Points, in no order, along strands that fork, close into loops and pass close to each other.
(in the rows, 128 means zero)
Points whose rows are less than 113 apart are linked; no others are. Some points are linked to none.
Q_674: [124 152 181 131  76 134  84 111 161 104 122 110 108 230 137  99 134 201
 173 122 101 153 119]
Q_440: [115 123 162 110 133 146 109 113 170 122 134 143  88 166 178 133 126  75
 165  82  90 148 157]
Q_594: [113 103  78 107 175 175 133 145 163 127 142 122 119  87 172 154  72 113
 119 184 140 113 165]
Q_277: [119 162 174 127 107 107  51 167 149 150 111 102 119 197 141  93 170 174
 128 152  57 141 156]
Q_949: [ 96 160 141  83  51 159  66 173 144 127 100 142 154 164 149 145 117 157
 172 129 113 119 122]
Q_328: [112 118 113 167 158 171 155 132 186  77 180 157 137 146 149 110 131  98
 127  99  99 133 161]
Q_371: [105 141 140 183 127 138 153 121 115 110 129 122 132 166 107  84 165 163
 153  78  93  83 130]
Q_609: [109  91 157 104  67 146  99 138 154 130 101 131 163 159 148 151 144  99
 133 170 113 172 117]
Q_432: [130 146 105 115 139 125 178 116 104 164 148  68 110 116  83 112 188 209
  93 141 152 147 157]
Q_863: [163 135 109 115 164 123 139  94  62 104 135 111 137  66 131 141  96 104
 100 123 179 123  59]
Q_987: [128 155 178  85 106 154  81  78 160  98 129 111 105 194 153 102 123 152
 173 112  86 161 151]
Q_447: [164 142 174 137  67  90  82 109 167 122  91 112 116 183 117 120 147 186
 160 104 103 146 111]
Q_659: [101 127  96  98 125 102 164 103  93 148 142  80 122 121  71 101 167 164
  78 142 153 179 109]
Q_740: [159 167 153  84 135 147  42  97 142  94 161 107 100 159 137 129 146 145
 169 125  84 166 140]
Q_903: [114 128  86  75 149 171 109 136 111 119 138 128 134  98 187 145  96  92
 146 151 120  96 181]
Q_757: [182 182 136  92  77  98 149 123 119 174 112 118 110 134  92 174 204 161
 120 110 129 121 133]
Q_266: [125 122 178 105  95 109  83 157 135 169 109 108 117 145 144 166 124  94
 129 155 125 170 117]
Q_646: [ 70 104 100 131 128 123 189 114 110 179 122 151 113 157 121 130 110 143
 108 130 170 131 122]
Q_348: [123 132 116 160 134  98 157 152  90 152 111 109 138 120  90  89 196 157
  91 135 127  95 144]
Q_657: [152 166 125  61 137 146  45  99 104 125 136  98 117 111 144 138 132 122
 152 129  99 128 163]
Q_519: [160 164 124 110 144 104 106 143 146 146 132  62 138  86 118 147 105 177
 100 199 102 100 196]
Q_48: [ 91 109 180 138 111 110 113 129 165 141 130 134 121 187 165 108 149  86
 131 113  70 140 127]
Q_605: [162 121 119 123 164 145 120 134  80  89  90 154 129  56 165 154  85  71
 149 100 162 106 118]
Q_255: [135  96 111 132 108 159 140  91 163 125 128 149 167 140 106 168 136 160
 123 176 141 147 121]
Q_597: [134 141 118 165 104 123 131 170 154 164 150 142  96 164  95 133 204 165
 145 106 128 132  81]
Q_2: [109  79  97 110 119 153 104 158 171 108  88 136 170 110 150 129 130 115
 121 188 108 136 169]
Q_639: [ 37 117 158 126  99 162 146 156 169 125 113 125 168 185 141 115 123 139
 145 125 107 113 156]
Q_710: [197 152 109 172 154 131 153 165 126 125 159 102 120  70 125 150 138 144
 107 167 153  77  82]
Q_754: [132  91 127 109  81 122 104 123 159 127 101 127 186 132 111 145 145 131
  97 190 123 151 137]
Q_714: [174 188 169  84 128  73 131 136 124 143 126  81 116  97  87 154 109 187
 105 162 106 117 182]
Q_629: [115 130 127 143 150 163 173 119 109 102 172 143 145 123 137 151  93  95
 119 112 157 129  71]
Q_512: [152 154 144 120 177 160 117 142  62  92 128 140 131  82 172 124 116  83
 157  75 146  75 103]
Q_128: [134 179 127 107 112 109  33 172 146 137 144 130 130 185 138 116 186 158
 135 149  74 148 113]
Q_768: [144 120 199 111 131 126  87 125 141 161 143 118  91 182 171 150 127  94
 130 162 100 191 119]
Q_453: [116 153 159  96  42 125  57 166 154 138 101 135 131 179 140 136 149 117
 170 111 113 149  65]
Q_398: [119 111 151 111 159 134  88 119 166 104 151 119 100 107 153 139 107  67
 139 146 105 208 118]
Q_41: [182 131 111 147 121 140 107 161 130  99 118 138 166  56 118 169 124 119
 139 148 142 114 103]
Q_235: [ 94  84 106 109 150 154 135 134 181 128 104 169 130 133 182 132 142 106
 134 167 107 131 196]
Q_149: [ 81 112 172 141 131 129 120 149 170 140 181 131 115 167 143 141 141  67
 111 130  96 159 108]
Q_360: [168 144 161 138  88 103  84 141 134 116 119 112 108 131  71 143 147 151
 156  99 114 140 110]
Q_475: [ 92 111 134 135 179 138 118 141 174 114 197 130 118 110 151 151 101  61
 112 136 113 169 109]
Q_950: [ 78 158  88 127 127 134 182  84 119 122  95 177 174 180 132  48  58 125
 114 109 151 135 130]
Q_611: [128 124 164 134 120 100  76 130 139 146 115 116 113 154 137 103 157 125
 139 124  75 126 156]
Q_508: [119  94  94 167 126 127 174 136 153 125 145 176 155 126 121 142 101  94
 112 130 159 149  78]
Q_211: [163 117 135 150  96 110 127 111 112  96 110 111 127  93  60 129 111 142
 135 103 137 133 114]
Q_104: [ 88 120 138 148 135 120 128  97 127 119 128  87 140 151  76  83 157 182
 111 133  89 132 159]
Q_830: [114 128  97 127 170 156 154 123 115  74 134 153 156  84 169 137  45  69
 123 113 175 144  73]
Q_151: [ 72  87 169 115 122 110 114 139 135 170 102 124 101 143 159 126  77 106
 130 122 113 133 176]
Q_258: [117 120 138 176 138 155 161 159 100  81 133 150 149 146 128  60 132 134
 140  82 106  64 145]
Q_580: [130 107 142 105 140 136  88 153 152 173 108 147 117 129 179 163 132 109
 139 176 108 134 187]
Q_696: [170 160 135 111  89  77 136 165 102 155 100 120 119 108  87 156 164 111
 122  92 120  92 135]
Q_686: [124 121  92 126 153 148 131 115  99  71 144 109 161  67 122 113  58 106
 107 149 163 132  75]
Q_924: [161 129  84 142 142 104 169  83  81 117 103 172 150 104 100  88  57 149
 114 133 193 129 105]
Q_971: [164 115  85 142 178  85 122  84 101 140 116 171 113  86 133 135  66  89
 120 113 171 143 118]
Q_856: [154 120  85 156 175 172 174 118 168  40 158 185 145 130 165 106 100  97
 116  99 146 138 144]
Q_215: [127 130 102 120 154 136 176 119  48 151 151 128 130  90 146 131 100 148
 103 155 194  81 125]
Q_308: [165 138 120 110 131 106 127 130  81 145 138 116 138  74 112 184 146  84
 109 123 153 123  66]
Q_168: [174 155 111 116 151 120 142 115  49 137 155 108 139  91 133 118 150 141
 100 143 156  65 122]
Q_818: [111 146 131 118 106 152 106 135 140 109  85 152 115 145 162  98 118 124
 195  55  92  75 170]
Q_841: [184 155 119 156 137 143 121 160  93  95 154 111 129  64 105 150 135 139
 149 135 153 105  59]
Q_477: [133 133 145 131  89  77 131 158 130 167  81 128 120 128  85 145 146 151
 118 124 131 119 163]
Q_16: [159 131 126 113 146 114  75 161 167 134 119  99 124  98 139 146 135 131
 123 196 102 136 187]
Q_552: [106  99 135 169 163  86 136 130 112 178 131 139 100 114 108 121  92 131
 120 119 139 111 160]
Q_832: [119 127 111 103 111  57 144 109 109 135 126  95 133  95  51  98 103 145
  63 155 148 180 125]
Q_556: [142  91 130 139 148 135 106 116 164 119 115 171 103 121 143 154 116  86
 159  93 114 139 145]
Q_156: [147  96  85 169 161 145 169 123 144  87 132 194 164 108 146 114  87 100
 121 144 146 121 104]
Q_244: [145 145  96  97 180 152  90 101 113 117 172 105 107  96 166 136 129 104
 136 151 103 115 160]
Q_883: [139  83  87 132 137 128 142  77 159 135 115 171 159 123 132 144  72 136
 116 176 148 155 150]
Q_74: [115  92 131 147 122  59 133 137 145 141 114 109 152 111  76 106 113 136
  75 174 134 177 140]
Q_310: [ 88 112 150  96  70 162 105 144 166  95 104 137 151 156 149 123 128 109
 160 125  94 138 137]
Q_871: [126 120 103 155 123 123 170  99 106 114 164 126 122 128  80 108 162 130
 104 106 148 163  54]
Q_762: [ 82 109 139 102  98 124 169 105 122 197 110 112 103 155 114 170 113 162
 130 126 170 136 152]
Q_86: [121 120  98 135 171 193 151 136 154  93 157 154 116  94 168 143  72 114
 161 128 143 114 145]
Q_790: [156 159 145 127 165 141 130 149  44 134 165 115 104  89 138 139 135 113
 138  99 149  74 100]
Q_847: [120 172 133 106  93 135  62 166 147 119 163 127 141 179 127 135 183 113
 148 121  88 131  64]
Q_752: [ 82 117 144 126  74 123 163 139 128 172 109 104  98 157 104 126 154 147
 144  93 151 144 106]
Q_855: [ 68 137 144 153  82 117 169 147 145 146 130  93  92 172 130  86 165 139
 156  53 120 116  95]
Q_169: [121 150 113  95  96 153 152 127  71 145 157 104 139 117 107 143 151 141
 136 132 167 115  96]
Q_118: [117 119 137 163 117 135 152 140 123 139 117 165 116 144 140 127 128 101
 169  66 135  79 115]
Q_840: [155 119 135  92 129 142  60 121 157  99 123 113 126 108 150 165 147  77
 148 147 101 177 121]
Q_498: [185 166  97  85 118 125 165 144  66 159 137 104 129 101 117 149 186 143
 103 140 163  92 109]
Q_237: [189 125 115 152 205 147 127 112  98  83 181 136 132  75 178 114 121  95
 110 140 146 103  66]
Q_801: [ 64 119 110 152 137 141 221 131  96 147 139 152 126 170 137 102 139 132
  97  81 174  97 111]
Q_876: [157 106 107 127 140 119 115 104 122 123  97 168 115  77 141 176  81  74
 152  91 147 138 121]
Q_787: [ 80 116 141 164 158 136 114 120 162  85 116 113 155 155 124  68 139 158
 128 129  69 127 181]
Q_476: [120 112 134 164 119 133 178 113 110 117 142 133 119 150  84  89 181 148
 127  92 138 124 104]
Q_341: [124 122 137 164 144 153 148 171 122  84 123 169 125 135 168  99 122  75
 150  59 114  74 147]
Q_934: [117 102  96 150 163 116 136 110 126 142 137 147 135 108 123 117 101 131
 100 162 136 126 150]
Q_333: [134 161 127 146 105 143 113 187 154 179 146 172 118 166 126 184 165 134
 158 129 141 121  76]
Q_70: [105 164 130 113 135 179 147 130 107 128 198 101 119 118 129 171 117 116
 152 118 166 114  70]
Q_269: [ 82  67 160 132 103  95 125 101 159 151  63 143 121 177 159 114  90 126
 114 143 115 165 159]
Q_84: [127  73 165 144  90  64 121  90 175 140  37 132 135 152 123 115 108 153
 124 116 106 147 160]
Q_334: [197 131  97 168 179 141 140 102 109 122 183 111 127  80 147 143 115 128
  80 174 153  92  76]
Q_662: [105 125  88 135 133 129 174  85 102  95  91 177 166 135 116  70  60 165
 129 139 171 120 141]
Q_531: [143 130 109 132 163 102 170 115  77 192 140 128  91 111 112 149 117 154
 102 130 162  97 156]
Q_821: [177 138 100 136 173 174 123 119 123  85 167 132 115  85 151 139 124 111
 151 137 131  94 126]
Q_197: [149  92 164 124 120  75  94 102 151 124  65 112 117 118 105 112  90 142
 111 136 100 174 193]
Q_968: [ 66 111 123 168 143 152 159 148 167 106 151 134 160 160 124 101 133 118
 113 120  95 114 158]
Q_241: [ 65 123 134 156  93 145 216 134 100 157 116 116 113 167 141  76 169 148
 138  56 146  82 109]
Q_326: [122 139 170 111  77  94 135 135 132 155  73  83 146 150  85 135 170 191
  94 144 124 136 167]
Q_480: [129 115 144 134 134  95 113 109 127 118 110  93 148 108  78 109 127 164
  99 159 101 140 184]
Q_214: [160 136  83 142 191 109 138  82  89  97 114 168 117  85 127  70  52 122
 118 108 167 127 137]
Q_29: [149 155 115 167 127 112 160 156 127 170 121 128 112 145  73 117 227 192
 119 111 128 111 131]
Q_194: [133 166 139  75  98 112 163 124 135 161 113  57 125 130  73 134 202 212
  95 146 137 167 166]
Q_678: [142 134 138  91 130 115  90  95 115 139 154 118 137 117 130 184 162  75
 122 136 118 158  85]
Q_302: [133 144 124 146 125 142 130 156 135 159 145 158 111 130 127 166 136 125
 165 119 135  98 129]

A fork is a point with three links, a tip a point with one. Leave the first point through the second and follow the links. Name the first fork or tip that comes.
Q_476, Q_371 -> Q_348
Q_348, Q_29 -> Q_871
Q_149, Q_475 -> Q_629
Q_830, Q_686 -> Q_48

A piece is two or more points that can be reached from each other along the links. Count, over all rows, the pieces, the separate loops (a circle has one, a figure eight two, a Y none), the forks (points with three links) and the tips (points with one).
pieces -> 4
loops -> 5
forks -> 11
tips -> 9
